Each row is a point on a tangle of strands that fork and nearly touch. The rows are in no order.
Two points are linked if the straight distance between their rows is under 63.2. Some points are linked to none.
rebom: [ 41.1  -1.4 -19.3  27.0  41.1   2.1   6.6  -8.7  -9.5  12.2 -26.8 -11.3
  18.1 -17.1  30.6  15.7 -38.4   4.8  -4.8   2.2   0.0  11.6]
burap: [ -8.3  18.0  27.7  -3.9 -57.7  37.3 -29.7 -12.9 -15.1   2.5  30.6  24.9
 -25.3  35.0 -48.8  -1.1  16.6   3.3  -9.3  -4.3   7.6  -9.5]
ref: [ -5.6  21.7  -0.7 -15.8  18.2  10.5  14.1  -8.1 -25.0  30.9  11.1 -12.9
  -1.8  29.9 -22.4   6.8 -27.8   0.2 -28.8  -2.5 -12.6  29.7]
vek: [ -2.4   6.0  -6.0  15.3  15.5  -4.6  -7.9 -12.5   4.7  15.3   3.5 -31.1
  11.8  31.9  14.2  11.0 -45.5 -31.3 -10.9  -7.7  13.6  25.1]
Tunu: [ 12.2  30.6   9.0   6.3 -24.9  14.7 -50.8   8.3  -8.7  -3.7   4.2  33.2
 -12.3  21.4  10.3   2.8  50.5 -24.1   3.3  23.6 -34.4 -18.9]
mol: [-19.1 -25.1  20.9 -58.8  67.0 -21.4  66.4  15.0  -2.4  -6.6  11.4 -21.0
 -27.9 -40.9 -30.1  -7.2 -23.5  54.9  -1.4 -35.8  12.0  39.7]
Vef: [-29.6 -23.4   9.3 -14.7 -53.8 -24.8   2.5  10.2  -9.3  10.1 -10.4   5.0
 -40.1   0.5 -24.5 -25.2  39.7  11.3  14.0 -15.9   5.7 -11.1]
galat: [ 22.4 -13.0  -5.4  14.0  20.4 -42.8  -1.1  26.6  24.0  11.1 -11.4 -13.3
  -1.9 -34.1  75.5 -15.9  -4.6  -4.2   9.4  19.5  -2.4  11.6]
puli: [ 24.5  55.7   6.1 -17.9  -4.2  49.7 -51.5  -1.0 -12.0   5.4  19.9  22.3
   6.9  38.0 -20.6  20.3  -5.2   2.8 -19.9  25.4 -22.9  -1.6]
Guse: [-22.1 -31.6  25.2 -68.7  31.8 -36.5  63.3  32.7  15.6 -33.2   7.1 -17.1
 -36.0 -49.0   4.1 -44.0  -6.7  58.1  30.6 -23.5  25.3  34.2]
lerer: [  4.4 -12.0   0.2  20.5   7.7 -51.1  13.3  11.5  39.4  14.6  -0.8 -21.3
  -6.4 -23.9  75.5 -10.3 -18.5 -29.2   0.1   9.6   2.4  17.6]
Zibom: [ 37.0   0.2  -5.9  40.6  14.9  14.5 -17.9   8.8  19.1  20.8  22.1   9.9
  10.4 -10.1  33.7  13.5 -15.8 -19.5 -19.7  15.2 -47.9  -1.2]
modag: [-10.1  13.8  -6.4  -7.4  17.8  45.6   6.4 -24.3 -15.4   9.1  25.4 -14.4
  17.5  27.0 -54.6  18.8 -60.0  13.8 -13.2  -3.0  27.2   9.4]
Dafi: [-13.8  -2.0  -8.7   8.9 -23.2  -1.4 -11.6  12.8   0.9   2.2   6.6  27.2
   6.9   0.4 -12.6  -2.7  57.9 -25.0  -1.6   5.0 -35.1 -28.1]
mefoz: [ -2.0  13.4  21.8   8.7   4.2 -24.2 -12.7  -1.8  12.6  19.6  15.8 -19.5
  -7.6  27.7  54.8  11.0 -14.7 -45.1 -20.4  14.3 -11.8  28.9]
suget: [ 18.8 -21.2 -25.9  25.5  21.9  14.8  10.1  -4.6   8.1 -13.9 -16.4  10.0
  33.8 -29.2  -4.3  10.1  -6.5   1.5  -4.8   5.8 -10.5 -26.3]
riber: [-13.3   6.6   7.9 -28.6  22.4  -1.9  29.4  -6.2 -24.8  16.3  -5.8 -21.9
  -8.4  22.7 -22.0   1.5 -30.5  26.9 -18.9  -5.7  13.2  25.9]
Ripot: [-14.9  -8.2 -11.5  -3.3 -17.1   4.7   6.3   3.3  -1.4  -1.5   9.9   9.6
  10.4  -5.8 -26.7  -7.7  25.7 -10.9  -8.6  -0.5 -19.5 -16.4]
sul: [ 13.0  44.6   5.4   0.5 -30.0  54.1 -61.9 -26.6  -3.2 -10.3   6.8  27.5
  18.6  31.5  -8.8  -0.1  -3.2   1.9  21.2  17.5  18.9 -19.2]
Suf: [-35.2 -22.3  26.2  -7.9 -53.4 -32.2  11.3  -5.8  31.1  -7.4  16.4 -23.5
 -14.0  16.9   2.3  -8.2   6.7 -23.3   4.5 -36.9  39.5   2.3]
lim: [  8.6 -23.5 -20.7  -2.2  38.5 -17.3  25.7 -17.5   1.6 -21.6 -42.4 -11.4
  16.1 -23.1   1.6   8.7 -21.6  29.6  15.0 -18.4  29.3   0.0]
seki: [ -2.1  14.3  -4.3   3.1  33.4  36.6  -5.2  -1.1  -5.3  13.6  28.7  -7.1
  25.2  18.8 -39.5  14.9 -38.7 -12.6 -31.4   9.0 -25.3  12.9]
gad: [  0.1   9.0  -6.9   5.2 -33.4  11.6 -29.5 -24.8  -9.5 -14.4 -18.7  19.5
   3.3  19.1 -16.9  -6.7  20.7  -0.7  19.4   1.9  27.8 -33.1]
zipup: [ 43.7 -17.8 -17.3  38.7  29.9  -9.9  11.6   9.4   9.6  12.5 -23.9  -0.2
   1.2 -25.8  50.7   5.1 -35.2   4.6   6.2   8.6  -2.1   5.4]
beku: [-19.7 -11.6  -5.3 -19.4 -17.9 -23.7   8.4  -3.6  -2.9  -3.1 -13.2  -8.6
  -7.5  11.3   2.3  -2.8  11.9  -3.3   7.3 -17.9  18.4   0.9]
Geka: [  2.2  39.4  15.7   5.5 -44.0  50.7 -75.3 -28.4  -7.0 -15.0  31.8  33.4
   3.7  24.9 -12.3  -1.8  18.4  -6.7  21.0   6.0  30.7 -15.7]
dadu: [ -1.9  -5.2  -8.5   4.1  12.2 -23.7  13.4   7.4  13.4   9.7  -4.3 -19.9
  12.6   0.4  35.1 -10.5 -19.9  -9.5 -12.0   2.2  -3.6  13.7]
Bak: [-10.8   5.2   0.8  -2.2 -21.2  46.6  -5.7 -21.9 -12.9 -15.7  17.5  24.6
  14.6  10.8 -55.1  -0.1  -4.3  19.6 -13.2   2.9   8.1 -16.8]
Baz: [-20.5 -13.8  12.2 -76.8  38.5 -49.1  50.9  32.8  21.1 -44.8   6.9 -17.3
 -14.4 -61.8  22.2 -44.1  11.8  48.8  44.5 -19.7  24.5  29.4]
bareb: [ 25.4 -28.5 -22.1  13.4  45.6   2.2  26.2   2.1   4.6  -7.4 -37.9  10.4
  20.1 -42.6  19.2  12.0  -3.3  20.2  -6.4   5.8 -22.2 -13.5]
mufe: [-26.1 -15.6  -1.0   5.3 -51.5 -38.1  -0.3  -6.6  18.0  -4.6   7.5  -8.2
  -4.6 -14.7  -2.7  -6.0  41.4 -35.0  24.3 -27.7  12.6 -17.6]
Vepig: [ 41.9  17.1 -17.4  31.0  30.9  33.4 -16.2   0.0 -13.8   9.9  -7.4  14.8
  22.5  -6.4   4.8  23.6 -25.8  -5.0 -16.8  23.9 -24.5 -12.0]
zubis: [ 31.7  -9.9  -7.3  53.1 -13.9  -6.3 -23.9  11.1  12.6  11.0 -14.6   8.9
   6.8 -18.2  53.9   7.8  -1.4 -19.3   9.6  18.4 -15.1 -11.7]
bag: [ 27.8 -30.1 -20.1   0.2  71.4 -15.2  42.7  11.6  17.0 -15.4 -18.4  -3.7
  17.5 -66.7  32.6   3.6  -9.0  16.2  -0.3   0.6 -20.1  -7.1]
reg: [ 11.0  10.7  13.6  31.6 -50.0  -9.1 -50.4 -26.7  14.3  -0.7  -3.7   9.6
   7.6  19.1  39.1   7.5  17.5 -38.7  28.1  -5.3  24.7 -15.8]
pelos: [-17.9  -8.4  -3.3  -8.4   5.1   9.4  18.0  -8.1 -36.7 -10.7 -37.0  24.5
 -10.7  -1.9 -31.6   1.4  23.0  36.9  -3.6  19.0 -14.6 -16.0]
pubip: [  0.1  17.7  -4.4  16.7  -3.4  27.7 -19.6 -24.9   4.3  -3.7  20.0 -17.5
  24.4  34.0 -32.0  16.8 -54.9 -17.3   0.3 -10.1  32.1  -4.5]
napu: [ -4.1   9.9  -3.2   3.6 -36.2  10.6 -14.8 -16.8 -12.0  -1.3  -6.9   2.5
  -1.3  30.6 -25.1   2.4 -10.2   7.7  11.0  -2.7  32.6 -12.0]
dev: [-37.3 -32.3  29.5  -4.7 -63.4 -36.3  12.7  -7.4  10.0   0.2  17.9 -13.6
 -26.5   7.2 -18.4 -13.8  26.6  -9.9  11.4 -38.2  34.6 -11.8]
Gimat: [ 24.2 -27.5  -5.6  17.0  55.1 -41.4  24.4  40.7  40.7   3.6  -0.4 -16.2
  -4.3 -73.0  71.1 -24.4  -7.5  11.6   6.6  23.4 -30.7  14.6]
Gusel: [ 18.0 -19.6 -30.2   4.2  26.5 -14.7   8.4 -21.4  -2.0 -25.7 -60.2  -6.6
   9.0  -3.4  16.2  12.2 -16.8  36.0  24.1  -3.2  32.5 -18.5]
Lis: [ -4.3  14.7  -4.5 -22.3  72.8 -20.0  37.7   1.5 -15.9  31.8  -7.2 -13.3
  -5.3 -10.5   7.9  -5.4   2.2  23.8 -27.5  11.4 -24.8  35.0]
Kapa: [ 13.4  24.6   1.5  15.6 -11.8   1.0 -37.7  10.3  -8.2   5.6 -19.5  16.2
  -5.8   8.3  24.0   0.5  38.4 -23.2   7.6  31.7 -30.4  -8.7]
rit: [  0.1  -7.1 -12.1 -12.1  -1.2 -20.9  18.7   1.0 -26.7 -19.1 -60.1  -2.3
 -10.7 -15.0   7.3  -1.0  18.0  24.7  26.1  13.0  22.3  -7.1]
ratod: [ 22.9  15.5 -20.1  18.4  39.2  40.6  -1.8 -17.4 -13.0   6.1 -10.9   7.7
  39.0  -4.8 -14.7  15.4 -40.7  13.1 -17.6   9.7  -3.0  -3.1]
raba: [-20.2 -38.8  22.5 -59.1  53.7 -27.1  74.2  23.1   9.3 -28.4   4.4 -21.7
 -25.2 -43.9 -15.4 -23.6 -27.4  70.3  17.8 -38.4  28.5  36.5]
ker: [ 28.2  -2.3 -19.9  37.5 -18.6   6.9 -25.6 -12.5  -5.0 -14.1 -38.5  15.4
  11.6 -14.4  17.8  -2.6  18.2 -15.2  34.3  19.4   9.1 -34.2]
Lebez: [-22.1 -22.6   3.9 -52.3  23.7 -60.9  31.8  33.6  30.5 -27.2  -3.9 -16.9
 -11.6 -61.5  29.6 -33.4  20.1  30.7  42.6  -4.1  20.7  11.3]
Gel: [  1.9  30.7  32.4 -10.6 -46.3  57.3 -59.9 -13.2 -12.5  -4.9  33.8  31.9
  -7.9  36.6 -36.2  -6.8   4.8   7.2   6.3   5.2  17.1  -5.4]
kimu: [ 24.8  19.1  -8.0  27.0  -8.5  52.4 -52.6   0.5  -4.7 -12.8  -1.4  45.6
  11.3  -6.5   3.1   0.7  35.7 -10.4  14.2  21.0 -28.9 -33.7]
niri: [-13.7 -32.0  24.6 -47.7  49.6 -21.1  70.2  19.0 -19.6 -14.2 -10.9  -9.5
 -34.3 -42.6 -24.9  -8.1  -5.8  58.6 -14.1 -26.3   2.0  25.1]
Zorib: [-42.7 -27.6  19.5  -5.7 -45.2 -42.3  19.4   3.8  20.2   3.3  25.2  -1.1
 -17.3 -13.5  -6.3 -18.6  49.0 -27.9  10.7 -28.4   6.8  -9.8]
kubi: [-11.9   7.8  -0.8  -4.8  39.1  29.7  21.0 -20.9 -28.7  20.5   2.5 -26.1
  -3.8  23.3 -56.9  22.2 -58.1  26.9 -17.3 -11.9  33.5  29.7]
maf: [ 44.5  -2.7  -8.1  52.0  14.4   5.5  -2.2  19.9  20.8  30.0  25.4  -7.6
   7.4 -22.6  46.5  11.5 -33.0 -14.5 -26.5   7.5 -24.5   7.8]
Boz: [ 13.9   0.8  16.1  29.2  -3.3 -31.6  -6.7   8.1  28.5  17.0   6.1 -21.1
  -3.6   2.0  66.0  -1.4 -17.1 -41.0 -12.0  10.5 -17.7   6.4]
Dozap: [  6.7  24.0   5.3   7.2 -23.1  36.3 -30.5  -3.1  12.0   1.8  47.4  11.0
  16.7  25.8 -22.8  10.5  10.3 -34.0 -17.3  -1.7 -26.0 -11.1]
tib: [-11.4  -7.7   7.4   8.9 -59.0 -25.5 -29.3 -17.1  -7.2  -3.3 -28.5   3.9
 -18.5  17.0  10.6  -2.5  39.2  -7.6  41.8  -3.2  29.7 -20.7]
Nufom: [ -0.9  37.9  22.9 -10.3 -25.7   5.5 -28.3  -3.5  -0.3   6.4  19.9  -1.3
 -11.8  47.5  10.5  14.3  -6.8 -28.6 -21.6   6.1  -8.1  17.7]
vib: [ 36.8 -20.0 -10.0  49.4  -7.6 -22.3  -6.0  13.6  17.4   1.6 -25.8  -7.2
  -3.8 -29.8  58.5   5.5 -20.7   2.2  16.7   9.2   1.8  -0.6]
zuzi: [ -9.9  26.1  10.0 -24.9  -9.0  12.2   3.5   2.8 -27.9  13.5   7.4   2.1
 -11.9  31.9 -24.4   2.1  -9.2  14.7 -17.2   8.9 -11.9  13.0]
fip: [-21.4 -33.1   6.4 -48.2   0.0 -42.0  45.9  15.9   6.0 -18.9  -6.0 -25.9
 -26.9 -20.6   3.1 -28.2  -6.2  38.2  25.5 -28.7  33.9  17.5]
pubos: [-18.6 -34.3 -17.0  -7.0  -2.3  -4.9  27.8  -0.5   7.3 -19.8   0.8  -7.5
  13.6 -21.9 -30.7   0.6  -1.7   7.7  -0.9 -22.7  13.9 -12.5]
vuki: [-32.9   5.0  18.6  -7.6 -32.0   1.0  -0.1  -0.6   9.3  10.6  33.3  -8.7
 -12.1  29.5 -24.0  -5.5   7.7 -27.9 -30.1 -10.3  -6.5   5.7]
kadu: [ 23.9  10.6  -2.1  17.8  14.7  16.2 -17.5  16.5  17.9  17.2  35.5   8.0
  10.0  14.6   8.9  12.3   2.9 -26.3 -32.5  14.7 -62.3  -4.4]
Nasi: [  7.2  10.7 -17.2   3.6 -13.4   9.5 -12.3 -23.7 -17.3  -1.9 -24.5  -3.7
   6.2  28.7  -1.1   8.5 -20.1  13.2   7.0   5.1  20.7   0.3]
Fugut: [ -1.3 -19.6  13.3 -38.7  78.3 -15.9  64.2 -20.2 -13.2 -16.2 -35.0  -5.5
 -18.6 -27.4 -15.3  21.8 -30.5  57.9   4.8 -34.4  29.5  17.0]
konis: [ 11.6  45.0   8.0 -13.7  -4.3  36.2 -31.2   3.8 -10.5  11.0  26.3  -0.3
  -3.6  42.8  -7.6  15.3 -14.9 -16.2 -23.6  14.4 -19.5  20.6]
Bepo: [ 22.2 -28.9  -9.1  26.3  20.3 -52.7  15.0  35.9  41.5   9.4   3.4 -13.0
  -1.5 -64.5  88.1 -21.0 -12.6   1.0  15.5  11.7  -6.9   9.5]
doni: [-16.1  18.2  30.9  -4.1 -27.2  51.4 -30.9  -3.1  -6.2  -0.6  59.2   7.9
  -1.2  34.6 -62.2   9.8 -16.1 -14.6 -20.2   0.6   9.6  -4.3]
bival: [ 16.4  11.0 -19.4   5.3  46.0  13.2   6.3 -18.5 -17.6  12.7 -19.3 -12.2
  23.6   6.9   5.1  20.1 -39.7  11.2  -5.8  -1.2   4.7  18.1]
zuvu: [ -9.5  -7.9   2.1  13.4  -0.4  -5.6  -4.1  14.2  23.8   4.9  27.5   1.4
  16.2  -6.5  14.2  -4.7  14.4 -40.3 -21.6  -3.1 -37.3  -8.8]
zol: [ -7.5 -24.2 -14.2   6.5   2.6 -29.2  13.5  15.7  20.3   3.1   4.3   4.2
  11.9 -25.2  17.0  -4.9  29.5 -25.4  -3.0  -0.9 -24.9 -12.6]
kare: [ -8.1  -3.9  -8.3  -1.2   5.6 -18.3   5.7  21.6 -16.6  -1.5 -48.0   0.2
 -12.1  -8.3  15.6  -7.4  40.9  10.8  18.6  24.6  -2.0  -5.0]
Setum: [ 19.9  -1.4  -5.9  40.7  28.1  -2.5   6.6   8.9  23.4  38.0  23.2 -23.0
   7.3  -0.2  51.9   7.0 -48.2 -25.4 -23.0   5.2 -18.2  28.4]
seba: [ 25.1  37.0   3.9   4.2 -25.4  33.7 -49.9 -15.2  -3.9  -2.2   8.0  19.1
  13.1  30.5   2.0   6.8   6.0 -18.7   1.6  13.4   4.2  -8.3]
zuro: [-19.9 -29.8  -5.5 -25.2   6.6 -26.9  36.5   0.1  -4.6  -4.9 -19.7 -21.6
 -15.8   0.1  -7.9 -15.1 -13.9  36.4   9.8 -21.6  34.2  17.6]
fem: [  4.9  -9.6  -1.2  27.9 -31.9 -33.9 -21.0   3.2   7.8   6.4 -20.2   2.6
  -7.2 -19.9  40.6  -9.1  48.0 -38.9  33.6  -2.8  -3.3 -21.4]
Gume: [ 10.1  -7.3 -14.1  -3.6  12.4  -5.4   6.9 -19.9 -19.5 -22.6 -71.3   4.5
   5.9  -5.1  -5.0  12.6  -2.8  32.1  24.7  18.0  28.5 -12.1]
mas: [-22.4 -15.8   7.0 -44.8  51.7  -8.1  63.5  -0.5 -26.2   6.1 -16.9  -7.8
 -29.4 -21.9 -23.9  -2.4  -5.1  60.9 -19.6 -17.3  -9.2  27.5]
Viduz: [ 23.6  18.9   9.6  27.9  -7.0  29.4 -37.4   6.1  22.5  -0.2  44.8  15.7
  20.4  15.7   6.8  19.7   7.0 -39.0 -32.9   4.9 -50.6 -14.6]
Bonuv: [-18.9 -21.4  -0.7  -0.8 -11.2  34.7  19.8 -17.7 -12.5  -8.5  23.5   9.1
  10.6   0.0 -67.2   1.3 -20.5  23.6 -14.8  -6.1   5.6 -14.8]
vomav: [-21.2  19.8   7.4 -15.4 -18.6 -15.5  -1.4  12.9 -11.4  12.4   9.1  11.5
 -17.6  21.9  10.0  -6.1  36.9 -19.5  -8.5  19.7 -36.2   3.8]
niz: [-14.4 -36.5  -8.4 -15.9   0.0  -5.0  40.1   6.0 -10.0 -19.7 -19.9   7.0
  -6.1 -19.4 -45.6   3.6  11.5  30.0  -0.8 -21.9  -0.3 -15.6]
Dadab: [-26.7  -6.7   9.7  -4.1 -37.5 -19.4   7.0 -18.5  12.4  -7.1  19.9 -33.9
  -2.9  34.2 -11.2   0.5 -17.6 -18.8  -3.8 -26.2  37.3   8.4]
Kivub: [  3.1   3.3  -6.1  18.9 -14.3   6.1 -33.5  19.0 -22.9  -1.0 -42.9  18.2
 -10.7  -6.9  14.5  -5.4  53.6 -15.8  23.7  27.9 -20.3 -23.4]
kifav: [ 25.6  27.1 -10.1  18.2   5.4  58.1 -42.9  -9.9 -17.7 -14.2  11.2  46.5
  20.3   3.7 -24.9  -4.2  29.2   9.3  11.6  27.4 -15.2 -29.6]
dudud: [  0.2 -38.2 -13.9 -29.9  44.7 -34.5  42.5   6.5  15.2 -45.4 -28.7 -16.6
   7.3 -40.9  18.5  -6.3 -16.6  38.5  36.2 -33.9  34.3   2.7]
rukek: [  4.9   8.9 -11.0  -2.2   5.4   2.5 -14.7   2.4 -29.3  -2.5 -41.3  10.1
  -6.2  -7.4   1.0   1.4  31.6   7.1   8.7  26.4 -12.4 -17.3]
zib: [ -0.2  41.2  18.7 -15.0 -31.7  15.0 -37.6   8.3 -10.5   3.1  25.3  29.7
 -18.7  31.5  -2.9   2.0  42.9 -21.9 -12.6  13.1 -32.5  -7.2]
muli: [ 31.8   8.1   8.4  50.6 -37.0   8.1 -45.7  -6.0  25.3  -4.4   2.5   9.1
  12.5   5.2  38.1   2.9   0.6 -33.1   3.4  -0.8   8.1 -14.7]
nofov: [-14.6   2.7   6.8  15.1 -59.3  19.8 -20.9 -25.2 -18.1  -8.7 -12.1  23.1
 -14.4   9.9 -35.0 -17.5  32.8   8.4  33.5  -4.1  32.3 -29.0]
valo: [-24.1   3.9  30.3  -7.2 -56.8   9.2  -5.2  -2.4  -5.5   0.5  41.1   6.8
 -29.5  32.7 -45.4  -1.4   5.4  -9.1 -12.9 -12.9   1.6   0.8]
Ganu: [-20.6   1.6  16.7  -4.4 -61.2 -28.0  -7.3 -14.8 -12.7   9.2 -18.1   4.2
 -31.5  18.3  -8.9 -12.3  36.8  -2.4  25.1  -6.4  18.7  -9.6]
Zokup: [-11.4   2.3   8.2 -20.3  53.7   9.1  35.3 -18.3 -26.2  25.8  -3.6 -32.8
  -9.1   2.9 -37.9  11.2 -50.5  26.8 -14.2 -17.2  19.7  38.5]
vuted: [ 29.0 -31.4 -11.6  15.5  61.5 -20.8  30.2  27.5  34.5   7.2  -4.9  -2.1
   8.3 -57.6  44.3   0.2 -16.4  15.3  -2.8  13.1 -37.8   9.8]
kitu: [-35.3  -9.8   7.6 -28.0 -34.2 -19.3  23.4  21.7 -17.5   6.9 -13.2  10.5
 -34.2  -3.9 -15.7 -21.6  49.7   9.8   7.2   6.5 -11.9   0.1]
fes: [ 13.2  26.9  -0.8  11.5  30.1  36.1 -11.1   7.4   8.6   7.7  45.6   1.0
  27.7  19.2 -17.5  19.1 -12.7 -22.5 -33.3  14.7 -46.7   4.2]
tapom: [  6.8  -4.0 -25.7  11.7  15.9  19.0   7.7  -0.2  11.8 -11.8   5.1   6.2
  30.0 -11.0 -19.5  14.3 -11.7  -4.6 -18.9   4.8 -23.7  -3.9]
vapen: [-13.1  26.5  11.6 -22.9 -17.6  10.8 -11.9   5.3 -18.5  14.6  15.4  19.1
 -10.7  27.8 -19.9  -9.4  26.3   0.3 -12.1  10.7 -31.7   4.7]
vipi: [-12.2  32.0  21.9 -11.6 -23.0  45.3 -28.3  -8.0 -15.0   8.4  50.5  -6.5
  -7.2  47.0 -52.0   9.9 -42.8   0.3 -15.4   4.2  18.3  14.4]
kete: [ -8.1  19.9  -7.0 -22.2  33.6 -19.7  20.9   5.7 -14.2  32.4 -13.2  -5.5
  -9.5  -4.6  18.4  -9.3  10.0  13.2 -15.6  16.0 -31.4  26.8]
virez: [ 34.6  15.8 -13.4  44.3 -14.7  27.1 -53.8  -5.3  -2.2  -6.1 -25.0  30.3
   8.4  -2.7  22.4   2.9  20.8 -19.4  22.5  28.2  -7.5 -31.4]
Bofu: [ -1.2   5.0  11.2  15.6 -56.2 -33.7 -28.7 -18.9  11.0  -4.4 -13.8  -2.0
 -10.0  17.5  31.3   7.4  43.9 -35.2  37.0  -6.1  28.1 -12.8]
nor: [ -3.4   6.5 -16.9  12.0   2.0  30.8   3.9   2.0   1.6  -7.5  28.5  15.0
  26.8  -3.3 -29.4   6.4  14.3 -18.5 -21.3   1.4 -29.0 -28.3]
Sizor: [ 38.2  -4.0  -0.7  58.0 -26.9  -0.6 -39.1   3.6  15.7   5.8   3.9  15.7
   5.3 -19.4  42.5   4.9  15.5 -44.5  11.2   6.4 -11.3 -22.2]
mufut: [  4.8  13.0 -10.4   1.7 -12.5  41.0 -22.7 -10.6 -17.8 -11.4   3.3  34.0
  14.3   5.5 -32.0  -0.8  13.9  17.1  -2.4  19.7  -2.6 -18.7]
pibil: [ -3.6  21.5  -3.6   0.9   3.1  42.5  -0.2  -4.4  -9.7   4.4  28.0  -1.3
  20.9  28.2 -51.2  15.0 -29.7  -2.3 -29.3   3.4   3.9   4.6]
Gusuk: [  5.0   5.4 -11.7  19.6 -17.9   9.1 -24.7  -8.6  -2.1  -7.9 -19.0  10.8
  11.5   0.0  12.4  -0.8  26.1 -11.5  15.8  -4.3   4.9 -17.2]
favup: [-20.4  11.4   5.1 -26.5   3.9 -25.5  19.6  21.5 -14.1  19.9 -13.1  -1.1
 -22.0  12.2   5.6 -10.9  28.0   2.9 -12.8  21.2 -29.7  16.9]
Goz: [-14.3 -33.4 -15.6 -12.3   4.7 -19.2  20.2  18.4  12.6 -14.0  -5.0  -2.0
   7.5 -32.1  -6.3  -9.8  20.5  -7.3   4.7 -21.9  -2.9 -14.9]
buvon: [-22.3 -19.5   2.4 -27.2  -6.1 -35.6  15.7  23.3 -28.3  -2.9 -36.2   3.3
 -23.6 -14.2   0.8 -10.0  48.3  12.5  15.5  13.4  -7.2  -6.9]
Vifo: [-19.4 -29.5  -9.8   0.3  -9.5  11.5  27.1  -4.4   7.1  -9.1  13.8  -9.6
   8.7  -3.2 -57.0   0.5 -17.4   5.7 -12.8 -27.2  25.5  -1.7]
nopu: [ -0.4 -14.0 -12.0  -2.2  32.1 -38.5  18.4  14.6  21.4   4.3  -9.8 -23.4
  13.6 -37.6  45.4 -15.8  -8.6  -0.9   4.1  -2.4  -5.8  10.9]
Pid: [-16.4 -23.1  -9.5   4.2 -47.5  -6.8   1.8 -23.9   5.0 -16.3 -16.2  -5.1
  -3.1   3.4 -32.5  -8.0   9.9  16.4  25.8 -28.6  42.0 -20.4]
sop: [  8.6   1.8 -17.0  10.5  -1.5  -5.4  -7.7   4.7   2.3   4.3 -12.5  -1.5
  11.3   0.3  22.5   0.3   6.1 -18.0  -5.6   8.6  -3.9   3.9]
suv: [-17.8  23.9  19.6 -14.6  -0.2 -10.0   0.6   3.1  -0.2  23.5  13.0 -17.7
 -11.4  34.5  19.5   8.6 -15.8 -29.5 -19.3   6.4  -5.0  25.8]
dizev: [ -8.9 -34.6   3.6 -45.7  19.1 -37.4  43.6  10.3  -3.8 -35.6 -35.4 -16.8
 -14.2 -25.8   8.8  -6.6   2.0  53.3  38.0 -28.5  43.2   7.1]
zugan: [-13.1   1.3  -2.4   0.1 -19.6  -6.2  -1.9 -10.0   9.0   0.4   4.7 -21.6
   4.0  35.6   3.3   1.9 -35.2 -19.8  -7.8 -11.8  28.2  12.5]
zaz: [-12.1   6.0   2.2 -45.5  68.9 -22.3  49.7   0.1 -16.8  13.8 -17.6 -14.2
  -7.5 -19.1 -10.3  -5.3  -8.3  41.4 -19.0  -4.0  -5.9  28.8]
mot: [ 12.8  12.3  -8.3  28.4  36.0   3.3  -0.8  -2.7   6.8  27.6  17.3 -26.0
  13.8   4.7  18.3   8.6 -51.6 -21.9 -24.1   1.8  -6.2  29.1]
Lod: [ -8.1 -25.2 -17.8 -20.4  25.0 -19.5  40.4  -3.4  -2.6 -20.2 -30.0 -30.7
   6.6  -2.6  -8.7   1.7 -29.9  37.4  14.5 -30.5  43.8  15.4]
kiso: [  0.5  22.2  11.6   0.4 -26.8  61.8 -41.4 -11.4  14.0  -7.0  68.3  19.3
  16.2  32.6 -45.6   8.1  -1.1 -19.5 -18.0   0.8  -3.4  -9.2]
fibab: [ 32.7  26.9  -6.6  18.7   1.4  35.3 -38.3   1.2  -4.6   5.8  -1.4  15.4
  15.2  14.8  13.8  14.2 -14.1 -13.6  -8.8  22.3 -19.4  -6.7]
Buzi: [ -3.3  21.8   0.9   7.0 -15.6  21.5 -18.4 -21.0   7.0   1.2  24.9  -7.6
  13.1  33.3 -11.3   0.7 -23.3 -23.1 -13.2  -4.4  19.2   7.4]
Duba: [-21.2   1.4  14.5  -3.0 -15.6  -6.7   1.1   8.0  15.7  12.0  46.7   1.9
   3.5  14.8   0.1   3.7  26.7 -43.2 -19.0  -9.1 -27.0  -2.2]

Follow the links from the first point to the second, and from the first to the third. Name the last point that the two ways share.
dev, vipi, Tunu: kadu
Nufom, suget, Nasi: galat
dudud, rebom, vomav: kare
Dafi, Nufom, mufut: galat
Gusel, zugan, bival: kare
zugan, raba, buvon: vapen

A fork is a point with three links. Follow the links from the first point to the second and name the forks in between, in order.
vapen, vipi: kadu
raba, kiso: vapen > kadu
zugan, zib: kadu > vapen
Zokup, rukek: vapen
Boz, Gel: galat > Gusuk > pubos
zaz, Vef: vapen > kare
sul, vapen: kare
mot, Gume: kadu > vapen > kare

A fork is a point with three links, a tip a point with one. Leave the first point through the second and follow the links. Name the first fork or tip that comes.
Baz, Guse: vapen
zubis, Sizor: kare
zuzi, ref: kadu
seba, sul: pubos
Ripot, nor: galat
Gimat, vuted: Dafi
Lis, zaz: Lebez
rit, Gume: dudud

Name the points in between on the shortest way along the links from the first point to the second, in order.
vipi, mot: doni > kiso > Dozap > Viduz > kadu > Zibom > maf > Setum
Baz, modag: Guse > raba > mol > niri > mas > zaz > Lis > kete > favup > vomav > vapen > zuzi > ref > riber > Zokup > kubi
Bofu, Tunu: tib > Ganu > Vef > kitu > buvon > kare > rukek > Kivub > Kapa
burap, lerer: valo > vuki > Duba > zuvu > zol > Goz > pubos > Vifo > Bonuv > Bak > mufut > kifav > kimu > virez > ker > Gusuk > sop > dadu > nopu > galat
lim, Sizor: Gusel > Gume > rit > kare > buvon > kitu > Vef > Ganu > tib > Bofu > reg > muli
